Points on a hilly landscape, in no order, each with its height.
A ball rolls from a point to the lowest of its 4 nearest points, and stops where none of them is lower. Distance is the straight distance between rows; heights are no part of it.
ripas: [162 157 144 132 141 116 100 139 136 121  68 125 169  96 123 199  85  88
 188  78 154 140 116 127 192 131  43 124  86  80 166 120 119 120 167 179
 131 163 127  73 112  65  89 105 150 106 107 154 118 116 124 179 115  93
 146]  height 2.72
satu: [ 98  93 107  73 110 149 128 121 129 115 140 155 114 158 118  49 137 170
  63 159 100 105 151 115  63 122 188 126 180 166 115 151 116 149  80  99
  60  98 107 178 152 168 133 113 101 138 139  73 168 154 117 100 131 175
 128]  height 3.24
lig: [142 126 149 111 130 133 137 115 127 111 136 126 156 144 111 152  82 124
 151  80 129 136 124 141 184 117 114 133  76 121 135 106 129  89 171 150
 119 143 155  87 127 130 135 131 139 110 110 180 115 100 117 156 123 116
 152]  height 4.83
Did: [126 141 119 158 133 136 188 130 109 154 169 124  80 166 134 125 128 133
 140 138 121 107 120 146 140 105 160 116 126 154 105 121  97  98 171 106
 115 111 120 119 147 146 152 162 147 130 142 145 131 150 138 128 153 125
 118]  height 2.90
pak: [ 94 101 103  98 108 155 149 128 129 118 137 139  87 160 129  67 149 158
  94 164  95  98 123 131 112 112 170 105 159 167 116 143 102 125 104  78
  72 112  93 162 137 159 133 114 114 119 140  98 156 143 108 118 160 146
 112]  height 2.35
Rabev: [120  96 126  67 171  75  89 130 177  26 111 139 198  53  50 120 109 146
 146 101 153 195 160  72 151 134  76 128 104  88 136 136 126 218 134 150
 132 159 166 117 103  97  29  54 116  96  83 151 132  79 108  60 128 151
 126]  height 5.52
tuto: [109  92 133  56 109 149 113 128 147  65 168 135 143 139 106  86 130 166
 120 125 109 129 108 123 155 118 149 131 117 151 111 153 158 107 109  69
  74 138 123 157 137 143 121  93 110 111 110 141 131  81 108 120 153 132
 124]  height 4.40
tepod: [182 133 102 216 140 106 175 120 117 251 130 109  24 146 139 133 154  99
 127 111 122  82 144 150 102 135 177 122 179 144  74 138  73 138 159 117
 140 114  67 168 139 114 196 204 162 161 223 126  70 145 136 158 142 138
 116]  height 3.28
zifa: [147 198 152 168 159  94  59 145 134 140  78 163 187  40 127 174 123 103
 123 126 168 205 130  95  99 165  51 170 172  51 180 110 165 161 110 195
 206 128 158  93 120  92 110 100 120 128 111  99 128 164 135 157  96 112
 150]  height 4.36
nim: [158 178 141 186 110 133 109 159 129 152  88  90 116 123 208 211 129  72
 191 124 190  96  98 156 170 128  79 152  90 130 137 126 117 102 166 142
 154 131 108 105 138  84 153 139 176 178 145 124 116 149 169 182  81 105
 141]  height 5.76
lino: [131 120  97 171 130 132 190 125 110 186 142 124  56 155 136  99 157 132
 120 153 102  96 125 144 112 121 172 103 164 150  99 132  88 130 134  96
 127 115  86 154 138 135 144 167 131 123 169 125 122 160 125 113 175 125
 104]  height 2.29
Mufuf: [110 132 132 136 133 140 160 131 114 134 163 116 120 137 142 129 145 131
 117 149 117 129 116 139 128 121 150 124 116 143 120 119 136 106 136 102
 139 123 145 127 121 150 135 143 122 119 116 130 133 142 146 110 144 115
 116]  height 5.21
dasut: [144 112 140  96 137 137 126 108 135  91 125 125 152 140 100 133  69 130
 163  58 119 129 115 149 203 118  94 121  68 112 134  99 115  99 181 163
  99 160 144  91 127 121 125 121 143 103 103 202 109  76 108 155 130 115
 159]  height 5.64
mamoz: [173 168 143 152 135 124  98 159 128 145  76 109 148 102 155 213 101  87
 207  74 181 128 100 146 204 124  40 139  86  97 167 123 127 115 175 166
 140 172 102  74 113  48 106 121 148 132 114 156 108 118 140 192 114  86
 140]  height 1.78
dun: [123 101 128  66 132 143 130 123 138  77 182 139 137 143  82  80 110 162
 138  84 123 138 104 140 189 109 143 139 101 140 113 130 134 105 159  97
  72 152 136 130 143 140 134 114 127 114 102 194 101  47 113 133 148 121
 138]  height 5.72
bal: [129 162 158 171 138 114 103 138 110 138 108 123 167  87 141 166 143 109
 107 141 163 165 137 117  87 158  90 157 145  87 158 112 176 134 101 164
 206 128 171 103 105 119 127 126 119 138 104  98 120 140 151 126  96 107
 126]  height 3.86
Vuvo: [155 201 163 179 131 114  71 157 124 146  74 139 174  71 163 194 116  91
 138 123 177 165 129 114 117 166  60 160 146  76 182 112 150 137 128 191
 194 128 156  99 128  91 127 117 136 155 121 100 120 164 134 178  84 105
 144]  height 3.99
tufe: [135 125 135 100 130 149 148 122 121 102 155 131 133 164  97 125  80 148
 163  75 116 121 105 149 202 107 115 125  77 133 122 103 125  78 182 139
  94 147 131  95 138 132 145 138 153 118 116 195 113  88 112 162 133 126
 154]  height 5.71
goz: [137 140 169 137 136 119 119 126 125 124 126 129 166 117 133 173  99 114
 138 106 142 148 133 132 147 127 106 136  97 103 150 118 139  98 149 157
 154 135 167  93 117 129 120 137 126 113 106 143 123 118 139 147 113 110
 138]  height 3.98
Lef: [112 108 151  85 137 134 118 114 145  85 159 129 160 115 118 128 127 149
 122 117 117 143 117 129 153 113 139 135 106 127 123 134 160 110 130 107
 123 150 153 132 113 146 121 118 104  97  98 149 124  89 125 109 142 116
 130]  height 4.12
riruv: [108 115 105 124 119 148 181 140 125 136 151 130  71 165 122  83 150 158
 121 157 102 100 109 140 129 102 172 108 146 163 111 140  93 110 138  77
  82 122  83 144 135 147 141 135 118 111 142 123 139 137 112 114 177 138
  93]  height 2.37
Sif: [116  94 135  56 121 143 110 126 155  66 174 134 151 128  94  88 119 165
 133 101 121 137 111 127 177 112 143 134 110 142 113 143 150 119 133  81
  74 149 139 142 131 141 121  98 114 105 102 174 115  57 108 117 154 118
 132]  height 5.01
movo: [109 104  86 126 115 146 156 120 112 167 120 125  86 154 147  88 161 141
  90 175  75 105 138 133  79 139 166  95 162 152 109 134 120 153  77 109
 131 111  97 165 122 148 131 151 115 127 158  98 149 174 119 105 147 148
 117]  height 1.61
ved: [111 142 112 168 135 127 124 131  95 163 111 103 145 120 163 142 180 111
 102 183 123 135 137 133  59 164 120 125 139 128 134 114 176 149  59 141
 205 108 149 129  98 130 123 143 126 148 130  96 139 153 156  93  94 123
 117]  height 4.28
lunu: [119 129 105 167 129 137 181 128 107 178 146 111  73 146 145 114 165 123
 117 162 102 104 126 145 102 131 165 103 150 152 102 123 108 134 119 107
 142 112 104 146 125 142 140 168 129 129 155 126 129 163 139 105 156 119
 105]  height 2.38
Vukam: [126 102 128  73 169  82  99 120 169  41 109 146 190  70  50 111  87 137
 156  77 151 180 160  93 166 132  77 123  92  95 135 120 102 198 161 167
 113 155 176 108 110 111  50  66 122  97  77 177 117  70 112  81 129 140
 131]  height 5.46
redum: [107  86  97  76 121 145 118 119 124 126 148 158 116 157 113  41 147 176
  56 166 106 117 164 116  36 131 194 138 197 165 116 150 136 169  65 112
  78  97 107 183 151 167 130 119  92 152 133  73 170 154 129  84 117 183
 123]  height 3.83
sura: [119 117 119  74 126 163 152 137 128  78 187 135 113 162  77  71 120 174
 150 104 128 123  97 145 186 103 146 134 109 158 112 134 119  85 170  87
  52 144 115 123 147 147 153 114 131 118 110 184 110  52 108 145 155 136
 123]  height 5.63
Lav: [108 114  89 146 124 131 142 116 105 175 120 105 105 148 155 113 178 127
 104 181  82 118 144 132  65 151 153  95 147 141 114 116 146 157  65 118
 169 107 117 145 114 142 124 152 122 138 158  99 143 170 143  97 124 136
 117]  height 2.24
vimu: [ 98  84 118  61 113 139 116 126 126  96 172 171 125 168  93  44 127 175
  62 146 134 105 150  92  53 120 198 146 191 171 118 175 127 149  81  77
  31  92 106 184 164 158 122  81  95 152 120  69 154 130 128  95 128 183
 121]  height 3.61
Vuz: [121  83 147  77 143  92  78 105 174  48 107 136 192  64  90 134 120 132
 119 111 136 165 144  84 136 126  93 142 121  87 133 148 174 178  98 132
 154 161 159 137 110 120  66  77  90  84  90 125 136  85 110  73 134 137
 123]  height 4.66
Tota: [ 99 113 124  91 122 153 150 133 128 105 161 123 112 144 130  95 150 162
 118 157 103 115 108 137 142 111 160 119 127 156 112 137 131 107 123  75
  87 126 117 142 128 151 134 120 117 111 120 128 142 123 122 113 160 133
 112]  height 3.18
Sebip: [150 164 115 200 118 122 159 132 119 176 131 104  82 163 171 173 119  92
 167 124 144  89 115 151 150 115 130 123 104 152 103 111  82 105 172 132
 127 102 114 113 154 123 161 163 181 168 160 132 127 170 160 163 112 124
 153]  height 3.27
Zut: [152 134 146 129 137 126 117 122 129 114  90 122 163 124 121 188  74  96
 179  69 141 128 116 138 190 125  67 118  69 100 152 110 120  99 166 176
 127 159 140  82 115  87 107 121 146 106 107 170 115 104 122 175 114 102
 148]  height 3.14
dep: [127 136 136 120 135 142 164 124 117 113 168 125 126 165 116 132 101 139
 149 107 119 123 112 146 178 104 141 127  85 140 113 107 118  76 180 121
 104 130 139  97 143 143 153 149 140 120 121 171 124 113 126 149 140 124
 134]  height 4.77
Vibil: [121 105 163  95 139 110 102 112 149  83 130 138 174  85 110 140 112 133
 122 105 134 160 135 115 140 120 105 141 111  96 139 130 166 136 126 137
 147 156 167 122 109 132 100 110  98  88  93 140 125  89 123  98 134 115
 124]  height 4.86
neku: [ 93  85 137  68 110 138  95 100 142  69 129 138 176 125 140  98 132 162
  76 146 105 124 140 105  83 128 157 148 134 134 119 137 184 139  65 107
 121 126 148 168 128 159 113  99 100 128 110  92 158 136 115  95 108 157
 149]  height 5.34
geze: [113  90  86  94 116 140 129 111 118 161 127 146 111 153 133  61 155 165
  62 172  76 122 166 118  38 147 183 114 185 154 113 137 137 171  57 126
 118  95 103 167 137 166 131 147  99 142 150  82 166 174 119  92 116 180
 128]  height 3.13
fuve: [103 114 107  88 113 158 161 142 133  96 173 132  81 168  98  70 144 170
 133 147 120 109  96 136 158  91 163 114 129 172 111 151 102  93 142  64
  43 128  82 143 144 144 146 111 123 118 123 136 133  87 105 126 169 139
  97]  height 4.17
gufo: [147 157 166 149 129 122 108 135 126 129 104 131 165 113 148 189  95  97
 154  98 153 140 130 131 156 128  84 133  95 104 156 116 136 100 154 171
 157 133 154  87 123 112 124 129 142 127 111 136 122 131 135 170 103 103
 144]  height 4.26
foti: [160 168 161 144 139 104  80 141 135 128  67 142 175  79 126 197  88  92
 167  98 159 166 129 111 161 143  50 134 115  69 176 119 129 134 150 188
 156 147 150  77 116  83  97 105 134 115 114 126 128 143 127 182 104 104
 147]  height 2.93
Vivig: [131 107  58 156 113 116 105 100  98 221 102 106  97 147 159 129 181 102
  96 187  75 139 168 108  33 176 162  96 158 135 119 131 169 183  28 151
 208  82 115 142 118 129 127 174 134 162 189  79 145 171 125 103  94 171
 105]  height 2.91
dev: [141 127 154 101 163  85  94 115 155  79  96 150 189  64  68 158  91 120
 147  91 147 189 157  98 150 131  69 130 116  67 152 122 119 171 150 184
 142 157 177  90 108 108  78  91 116  87  98 142 133  96 123 115 122 127
 131]  height 5.70
bol: [127  86 145  71 135 112  92 112 168  61 142 139 180  89  84 118 110 140
 135  91 130 157 138 109 163 121 113 139 105 102 133 142 154 159 129 131
 121 161 163 134 116 125  83  93  97  88  88 163 123  63 114  90 142 119
 128]  height 5.15
nido: [ 89  99 126  89 115 138 111 107 127  95 117 122 161 126 146 106 149 152
  76 170  94 124 129 118  70 140 151 135 134 134 118 125 173 138  55 117
 141 119 142 159 114 161 118 118 109 130 120  93 165 155 127  91 110 154
 141]  height 6.07
kuz: [149 106  95 179 126 117 176 122 106 228 116 114  32 148 138 104 167 121
 104 136  90  85 147 134  92 140 177  90 188 153  95 144  97 143 104 100
 151 119  56 181 123 113 157 191 134 137 212 121  92 149 102 132 175 135
  91]  height 3.03
Gusu: [133  94 148  74 137 123 111 120 155  73 153 139 169 113  90 115 110 145
 138  88 126 152 131 124 173 119 125 136 100 113 125 134 150 131 149 121
 109 158 163 127 123 132 113 110 106  96  99 175 114  58 110 113 143 116
 135]  height 4.85
Pov: [106  87  95  94 105 148 152 125 133 139 123 154  76 171 118  40 137 162
  70 161  93  90 152 121  68 121 183 101 192 164 123 154  84 143  92  95
  63 100  77 175 143 158 137 126  94 127 145  82 155 152 100 117 149 171
 107]  height 2.92
sobef: [ 92 108 131  96 123 144 134 119 126 100 148 119 140 129 141 112 151 152
  99 157  99 121 119 132 115 127 152 125 123 140 120 130 155 115  96  94
 122 130 140 147 116 158 127 121 111 109 114 118 150 138 135 103 139 129
 127]  height 2.13
Pab: [117  91  99 149 111 152 192 128 132 156 122 143  26 178 114  60 151 150
 114 138 111  72 111 137 129  85 182 103 172 171 120 163  59 102 147  78
  69 128  38 153 142 133 159 147 111 104 153 122 112 128  77 123 195 141
  73]  height 3.84
Laf: [123 128 133 105 133 147 162 130 122 113 185 129 119 158 110 114 118 152
 142 114 121 132 108 147 172 103 150 130 101 146 116 120 123  85 169 107
  98 137 133 113 139 147 147 140 126 115 118 168 122 104 127 137 149 131
 125]  height 4.33
vorus: [144 135 143 124 131 145 140 119 121 114 123 116 142 156 128 166  79 116
 170  74 129 115 102 150 200 112  86 119  63 120 132 102 127  75 173 155
 111 149 134  84 133 110 133 140 157 118 117 184 116 102 117 176 121 118
 156]  height 5.82
beb: [ 92  90 115  66  99 146 121 132 136  90 148 163  98 179  97  43 121 167
  82 145 125  94 134 109  88 104 188 118 174 176 119 176  95 121 100  68
  24  90  97 167 160 153 134  83 106 143 131  82 155 124 108 122 141 175
 116]  height 3.82
vap: [145 182 135 199 112 127 122 152 115 167 103 100 127 135 193 186 131  77
 155 141 167 108 133 146 120 149 111 138 109 134 137 114 111 122 148 167
 170  98 138 114 138 113 160 147 166 187 152 111 115 163 171 160  76 108
 143]  height 4.58
tir: [139 189 151 191 137 122  98 159 106 157 107 117 160 101 168 177 138  95
 124 144 170 151 143 128  89 167  94 155 138 102 159 113 155 133 111 177
 207 110 163 108 118 111 141 139 140 170 122 101 116 150 158 144  79 111
 128]  height 2.97
Talo: [138 167 158 175 125 124 126 139 109 150 122 115 147 129 160 178 116  93
 141 124 159 124 130 140 123 138 112 140 106 123 149 114 127 106 148 160
 170 111 158 102 131 121 140 148 145 150 123 121 121 155 153 153  92 105
 137]  height 4.48
Nizi: [161 224 144 176 136 112  44 162 133 157  70 159 182  45 161 183 130 102
 135 129 179 197 124 101 110 179  46 175 172  58 190 103 160 171 115 198
 210 127 147 108 124  74 130 100 137 162 127  96 121 186 121 170  75 117
 161]  height 4.07
Sizu: [110 111 136  85 127 144 131 125 138  93 167 121 140 133 122 111 141 151
 113 139 113 129 111 134 154 116 153 131 110 144 121 135 151 104 125  87
 103 142 140 136 121 154 129 114 110 106 114 145 132 104 124 113 148 122
 123]  height 3.40
keraf: [151 176 150 189 111 128 120 148 120 157 100 101 129 136 189 199 117  79
 168 125 167 104 115 150 142 132  94 140  96 133 140 117 121 102 156 150
 154 113 130 103 136 104 149 142 171 172 143 119 122 161 163 173  84 107
 144]  height 5.06
zez: [106  93  96 103 100 159 168 131 141 121 130 151  53 186 101  48 144 158
 110 150 116  80 111 125 128  79 172 105 162 179 129 170  66 100 131  66
  29 113  50 148 144 145 154 109 111 109 133 107 136 107  81 125 178 151
  85]  height 3.48
Gon: [141 119 138  91 149  96 109 115 157  81  90 140 176  84  69 147  71 118
 163  68 138 166 144 119 182 133  67 114  85  82 151 114  97 154 173 187
 115 159 168  89 112 108  85  96 128  91  96 173 123  83 114 130 119 121
 150]  height 5.88
zoz: [129 145 169 137 150 101  98 121 132 114 109 132 180  75 123 164 127 121
 111 129 152 171 137 114 108 137  88 151 134  77 153 121 173 135 111 157
 184 146 173 106  98 131 110 120 102 102  92 113 125 123 143 115 113 108
 122]  height 5.31
leb: [110 130 151 141 140 125 117 122 113 117 118 113 169  93 145 147 155 121
  96 153 137 143 127 123  87 147 107 147 131 108 140 122 186 130  79 135
 193 135 164 125  92 138 115 123 113 117 101 102 134 134 150 103 107 116
 125]  height 1.67
pogok: [ 97  91 101  99  99 154 158 129 137 119 126 152  67 177 116  48 138 159
  91 160 102  86 129 125 103 102 181 102 170 169 123 159  74 118 113  75
  48 107  69 164 144 154 143 114 107 118 141 100 146 137  95 121 172 157
  98]  height 2.63
dabo: [112 109  99 127 114 145 176 128 121 156 131 133  65 161 134  77 157 148
 102 167  91  93 126 136 105 118 170  94 167 162 111 141  93 128 111  85
  99 118  79 165 135 145 135 145 115 118 157 105 142 160 108 114 172 141
 101]  height 2.08
Mober: [165 129  88 202 132 106 153 118 110 250 132 100  47 133 146 135 174  90
 122 139 111 107 152 137  86 151 170 103 179 149  92 134 105 159 120 119
 162 109  81 166 122 110 166 198 155 155 217 117  82 147 144 129 141 124
 111]  height 3.51
fova: [143 145 160 137 130 126 126 126 122 123 114 120 157 139 135 181  84 104
 158  84 136 131 122 141 177 121  94 127  78 112 144 113 129  89 161 164
 137 138 153  86 126 113 127 137 144 124 113 154 121 116 132 172 110 112
 148]  height 3.89
buno: [124 181 130 189 140 119 103 151 101 161 114 109 158  96 159 161 169 100
 113 162 163 158 140 128  59 177  95 152 144 104 157 111 179 153  85 167
 228 110 160 116 108 108 135 134 139 162 119  94 118 142 156 117  79 114
 121]  height 0.05
keru: [160 170 159 165 124 127 100 153 128 138  78 110 152 110 171 215 103  83
 188  98 172 119 111 140 181 131  60 141  85 101 161 124 133 106 159 163
 151 145 121  89 119  71 116 127 153 144 124 135 113 139 141 189 100  92
 141]  height 3.04
zar: [139 163 136 180 129 130 153 132 109 160 144 114 120 148 160 163 121 100
 149 127 144 111 129 145 125 120 137 128 104 142 121 110 113 107 155 137
 143 107 143 108 138 130 150 155 153 157 137 132 125 162 160 144 109 113
 142]  height 3.81
dif: [152 129  98 198 132 116 189 126 110 229 138 109  41 143 138 120 160 112
 123 134 109  95 136 145 103 136 173 106 178 148  88 136  86 141 135 109
 147 114  80 159 134 120 159 185 148 143 193 126  95 155 133 122 163 119
 109]  height 2.94
Gele: [127 132 156 130 142 127 131 123 120 116 152 122 155 123 131 149 126 129
 124 126 133 142 123 131 135 125 131 139 103 119 131 119 150 103 138 130
 149 133 165 110 116 143 130 141 118 114 104 138 123 117 144 127 130 110
 127]  height 4.64
vuket: [147 112 127  96 150 112 119 110 141  83  71 118 158 108  84 146  64 108
 184  53 130 135 122 139 208 125  52 115  63  93 148  97  88 132 179 181
  96 181 138  79 110  91  89  92 157  85  95 198 114  73 107 144 128 113
 163]  height 6.10
bisu: [138 149 112 185 132 126 189 126 107 179 161 122  66 165 139 137 129 118
 146 131 126 102 124 145 135 110 162 115 132 156  98 117  83 108 174 119
 120 108 107 124 148 141 161 173 158 143 154 137 127 160 142 130 148 129
 124]  height 2.76
tos: [133 118  83 179 127 122 164 124  98 214 124 109  59 144 145 114 169 112
 112 158  87 103 144 133  88 142 169  91 173 150  97 130 112 154  97 109
 160 112  88 168 120 125 144 179 132 139 187 114 115 166 135 110 153 123
 107]  height 2.61
Dodap: [139 159 173 155 141 119 111 133 117 134 113 132 169 103 141 176 111 107
 133 117 157 145 138 124 126 135  97 144 114  98 158 119 146 106 139 164
 173 125 175  97 117 123 129 135 128 129 107 124 122 134 145 148 101 102
 136]  height 4.34
lapof: [137 165 164 135 160  84  78 123 143 110  89 157 187  38  90 169 115 116
 126 115 159 202 146  91 113 142  62 147 150  52 163 122 156 164 121 179
 182 148 174  87 103 107  90  99 104  89  93 108 136 131 135 121 115 123
 131]  height 6.47
kiko: [108  87 153  86 128 110  82  96 155  58 106 134 184  79 121 135 132 140
  98 129 122 145 131  94 115 123 111 148 125  94 135 137 189 153  79 128
 154 156 160 147 109 140  84  97  91  91  96 107 148 110 112  88 124 139
 126]  height 4.49
Nubap: [ 95 105 113  96 113 153 143 128 129 110 141 126 114 150 137  90 148 156
  99 170  91 111 118 128 105 121 165 116 140 157 113 133 130 127  90  88
 103 119 113 160 127 157 131 116 116 119 132 102 156 151 121 105 152 142
 122]  height 2.70
bag: [ 91  99 122  63  96 152 122 133 142  88 152 150 112 166 112  62 132 169
  93 153 109 102 122 113 111 106 177 123 155 169 118 157 118 117 101  64
  45 109 106 170 150 153 127  89 109 133 127  96 153 122 107 122 148 162
 120]  height 3.91
doro: [111 113  97 128 115 154 190 139 128 129 154 137  51 173 107  67 145 162
 134 149 116  93 100 141 148  84 173 110 149 173 115 152  73  97 161  73
  57 124  62 137 147 144 152 133 122 108 139 131 125 114  92 122 187 144
  81]  height 3.00
risol: [138 182 154 169 150 102  82 148 116 143  89 136 181  62 135 166 143 115
 102 138 170 183 134 109  81 169  69 164 166  67 175 111 181 151  91 184
 219 127 167 105 108 101 118 117 121 134 103  92 128 143 147 134  90 114
 131]  height 5.00
Kes: [149 135 105 202 130 119 195 120 112 210 149 119  41 160 139 131 143 117
 139 127 120  90 130 147 123 114 173 114 161 153  87 126  72 125 168 117
 126 108  86 142 154 132 164 183 158 144 181 129 105 160 137 133 157 128
 116]  height 2.75
Per: [129 120 149  99 136 140 139 118 127  98 160 133 147 138 103 125 104 139
 139  97 120 143 119 139 174 113 134 132  91 125 126 118 138  95 162 129
 111 147 158 105 129 143 136 128 123 109 104 179 125  87 126 134 140 118
 139]  height 4.72
basi: [146 129 160 119 138 114 113 116 141 103 109 135 173 107 102 163  83 110
 148  86 136 154 138 126 166 124  85 127  89  89 153 117 128 114 163 177
 139 146 166  86 119 119 108 124 123 100 106 162 119 102 124 155 118 109
 141]  height 3.60
Zosun: [121 129 114 105 130 161 174 138 116 109 184 132  97 176  87  91 114 167
 149 115 122 118 101 149 179  95 149 128 105 156 111 125 104  77 184 107
  70 138 110 109 149 153 156 139 141 122 122 177 122  87 110 145 155 142
 120]  height 4.89
vudut: [175 197 159 167 128 120  72 167 140 141  60 128 163  73 170 218 109  84
 188 108 187 151 105 126 181 151  39 148 120  81 178 123 136 128 156 172
 162 155 118  92 125  57 110 111 149 149 125 124 120 155 131 192 100  90
 144]  height 3.12
rofum: [131 129 110 174 130 136 207 125 113 175 159 127  37 168 121 103 141 137
 136 134 118  94 115 149 140 100 175 109 159 157  95 132  68 109 170  97
 108 121  78 137 152 136 160 171 137 123 159 135 116 150 117 124 178 133
  96]  height 2.49
reru: [147 152  99 208 129 116 150 130 107 211 143 103  82 142 161 146 157  87
 135 154 130 114 141 143  92 143 153 119 144 142 108 115 103 151 131 139
 167  97 119 142 131 129 155 178 157 170 170 118 115 160 173 116 113 107
 124]  height 4.35
vam: [105 108 123  64 114 158 131 134 137  71 180 134 126 151  93  78 137 169
 128 128 117 120  98 136 168 107 151 123 120 160 107 149 134 101 131  65
  61 141 116 145 134 143 133  97 116 117 115 149 125  70 112 126 160 133
 115]  height 5.02
gunu: [128 131 109 149 129 146 198 134 117 144 171 133  57 174 108  99 131 156
 145 136 119 104 106 143 152  88 171 117 131 160 103 133  79  89 184  99
  88 124  86 122 157 146 154 160 139 117 141 149 128 130 110 126 172 140
  96]  height 2.85
tekos: [103  95 146  86 121 137 109 115 143  81 143 123 160 111 133 122 139 150
 108 139 106 134 118 120 125 127 140 135 115 126 124 136 173 118  95  94
 125 141 150 149 112 155 111 106 102 104 105 123 141 114 122 101 134 124
 131]  height 3.44
fedom: [107  97  84 117 119 135 146 117 112 171 111 131  97 154 144  78 157 147
  82 177  66 110 152 128  59 145 173  96 170 153 109 130 124 162  61 120
 133 100 102 167 127 151 130 156 110 137 165  89 159 180 113 104 132 159
 123]  height 0.55
fem: [173 149  92 222 119 107 153 122 128 234 116 103  46 153 165 155 140  72
 153 131 141  85 138 147 111 137 157 123 145 143  87 119  69 146 167 142
 134 105  91 148 152 119 191 183 178 180 206 119 102 162 164 163 106 121
 151]  height 3.85
Gub: [142 107 127  84 137 142 132 109 128  80 141 134 141 145  83 101  71 143
 160  55 116 129 108 149 210 112 105 131  76 129 121 102 113 101 183 143
  79 164 137 102 143 126 136 121 148 108 101 215  99  61 103 152 137 124
 165]  height 6.15
Zego: [153 203 156 187 112 124  93 169 121 153  85 115 151 100 191 194 126  84
 151 140 183 130 119 136 118 166  77 154 124 104 166 113 132 124 136 178
 189 114 142 116 128  94 149 125 157 187 140 101 114 161 156 172  69 106
 145]  height 4.01
tido: [138  91 135  69 144 109 107 113 161  58 143 143 169  97  68 103  87 139
 146  69 131 157 135 121 180 123 112 135  94 108 127 131 130 158 163 140
 103 160 166 122 127 121  89  97 117  99  88 192 101  48 110 102 141 118
 144]  height 5.36
mogak: [162 210 160 172 132 108  51 161 135 147  63 154 176  52 162 197 113  91
 154 123 174 182 119 104 134 168  42 163 155  63 185 112 149 151 128 192
 191 140 144 104 128  73 117 102 139 151 130 101 121 182 127 182  91 102
 154]  height 3.74
zub: [172 187 145 190 118 129  97 184 147 158  85  84 113 100 214 207 141  67
 212 118 222 102  90 169 188 130  66 168  91 125 140 135 126 109 186 139
 156 161  88 101 126  71 159 132 170 188 140 128 114 135 178 179  83 102
 138]  height 6.54
fugiv: [116 123 140  98 134 147 154 124 129 107 178 128 127 145 113 112 133 154
 128 125 116 129 111 140 159 109 149 131 104 144 116 123 134  95 151  97
 103 140 138 122 128 154 143 133 121 109 116 156 126 104 131 124 149 120
 123]  height 3.97
buka: [ 96  87 127  45  92 147 100 127 147  60 161 149 141 156 109  75 120 169
 103 135 109 110 120 106 130 112 163 129 129 157 112 162 146 114  90  62
  53 118 117 171 150 150 117  77 109 131 121 114 142 100 104 127 146 153
 136]  height 4.04
Bepir: [133  96 139  78 155  90  98 119 168  54 119 144 183  70  68 124  93 139
 149  80 144 179 156  97 164 127  89 132 103  87 139 134 127 186 150 159
 125 160 173 116 112 116  69  83 108  91  89 165 121  70 111  83 130 134
 132]  height 5.35
nusaf: [125 123 141  87 177  67  90 120 167  57 108 152 195  45  50 148 112 136
 144 108 155 208 161  71 140 131  69 132 127  65 139 131 132 202 130 172
 151 160 170  96  95 106  53  71 111  86  94 133 145  99 123  76 123 146
 123]  height 5.93
Vobo: [158 167 101 217 108 112 138 132 134 203 104  96  79 148 195 178 136  63
 175 142 150  83 121 150 122 143 127 128 116 144 109 116  80 136 163 147
 147 101 106 132 146 120 176 166 183 192 179 113 124 167 178 161  85 117
 156]  height 3.71
Neke: [112 132 146 143 136 133 138 127 109 127 138 110 150 114 147 142 152 124
 109 152 125 132 127 129 104 134 130 137 120 125 136 120 161 117 100 124
 170 125 158 127 103 145 125 137 114 119 106 120 130 136 154 103 122 112
 122]  height 5.65
Soru: [127 118  75 171 122 120 141 115  99 216 116 100  79 148 153 126 184 107
 108 173  81 117 154 129  66 164 158  89 161 146 108 128 135 169  68 123
 182 102  98 160 118 124 132 175 136 153 188  97 131 170 136 103 127 131
 107]  height 2.64
nin: [ 96  93 121  63 109 142 105 111 135  90 151 147 153 146 131  70 130 168
  64 159 101 120 145 110  65 129 179 149 155 154 113 138 155 143  66  99
  90 106 135 175 147 172 125 105 102 143 119  84 167 150 124 100 111 170
 141]  height 4.05
nez: [ 99  83 128  49 106 139  87 121 138  65 171 167 161 151 103  67 114 173
  73 138 122 118 143  92  79 116 181 157 158 162 117 159 165 140  73  84
  59  95 136 182 166 156 113  76  99 149 110  83 151 126 115 106 119 176
 144]  height 3.88
sazup: [ 98 113 117 117 120 146 141 119 120 126 139 117 121 143 152 101 162 146
  95 175  88 119 127 133  92 136 154 107 140 148 113 122 145 131  83 101
 136 125 128 151 116 157 123 130 120 121 132 106 154 160 130  95 135 136
 127]  height 2.66
Vus: [122  95  74 113 123 128 126 103 107 195 109 136 102 157 140  86 163 144
  76 180  64 131 170 121  33 155 181 102 172 145 110 130 150 180  43 139
 160  91 108 152 131 153 127 172 109 147 169  83 164 181 114  93 109 180
 117]  height 2.74
Vibu: [108  69 147  60 116 122  75 102 161  49 126 139 185 106 121 117 121 152
 103 123 107 132 131  98 121 120 136 144 121 119 124 149 190 145  81 104
 117 146 155 167 129 140  90  84  99 109 101 115 145 104 106  97 133 144
 142]  height 4.23
Vup: [136 181 129 204 126 122 118 152 105 174 122 106 133 122 174 162 155  89
 131 157 166 135 145 142  79 165 116 145 133 122 145 113 136 141 120 165
 206  94 151 119 122 115 149 152 155 186 136 103 118 151 175 128  76 108
 125]  height 3.70
tuv: [143 153 148 157 119 133 143 134 116 139 126 111 131 154 157 183  99  97
 163 106 146 106 117 145 162 117 111 128  78 135 132 113 120  80 168 145
 134 120 137  92 138 119 143 145 157 146 132 144 126 141 145 167 108 116
 147]  height 4.88
diti: [119 140 113 179 133 128 152 131  98 169 140  99 120 135 158 142 172 109
 122 167 127 126 136 138  84 148 139 121 131 139 126 115 141 141  98 130
 177 108 141 131 113 135 137 154 133 143 134 112 129 161 164  94 119 107
 119]  height 4.75

Two balls start at each pair of points below. Name the first point that both come to, or write -.
buka / vam => dabo
lapof / Rabev => -
rofum / fuve => dabo
vorus / dasut => fova

Call two points neighbours if one is among the 4 nearest of the other. Go from one point of each pair to the other, from neighbour to neighbour, staying as low as possible. Name the highest point that can't be avoided.
mamoz / leb => Zego
buno / leb => bal
fedom / sobef => sazup

For each start below, name every point that the ball comes to, in order.
tepod => Kes, lino, dabo, movo, fedom
lig => fova, Zut, ripas, mamoz
Gon => basi, Zut, ripas, mamoz
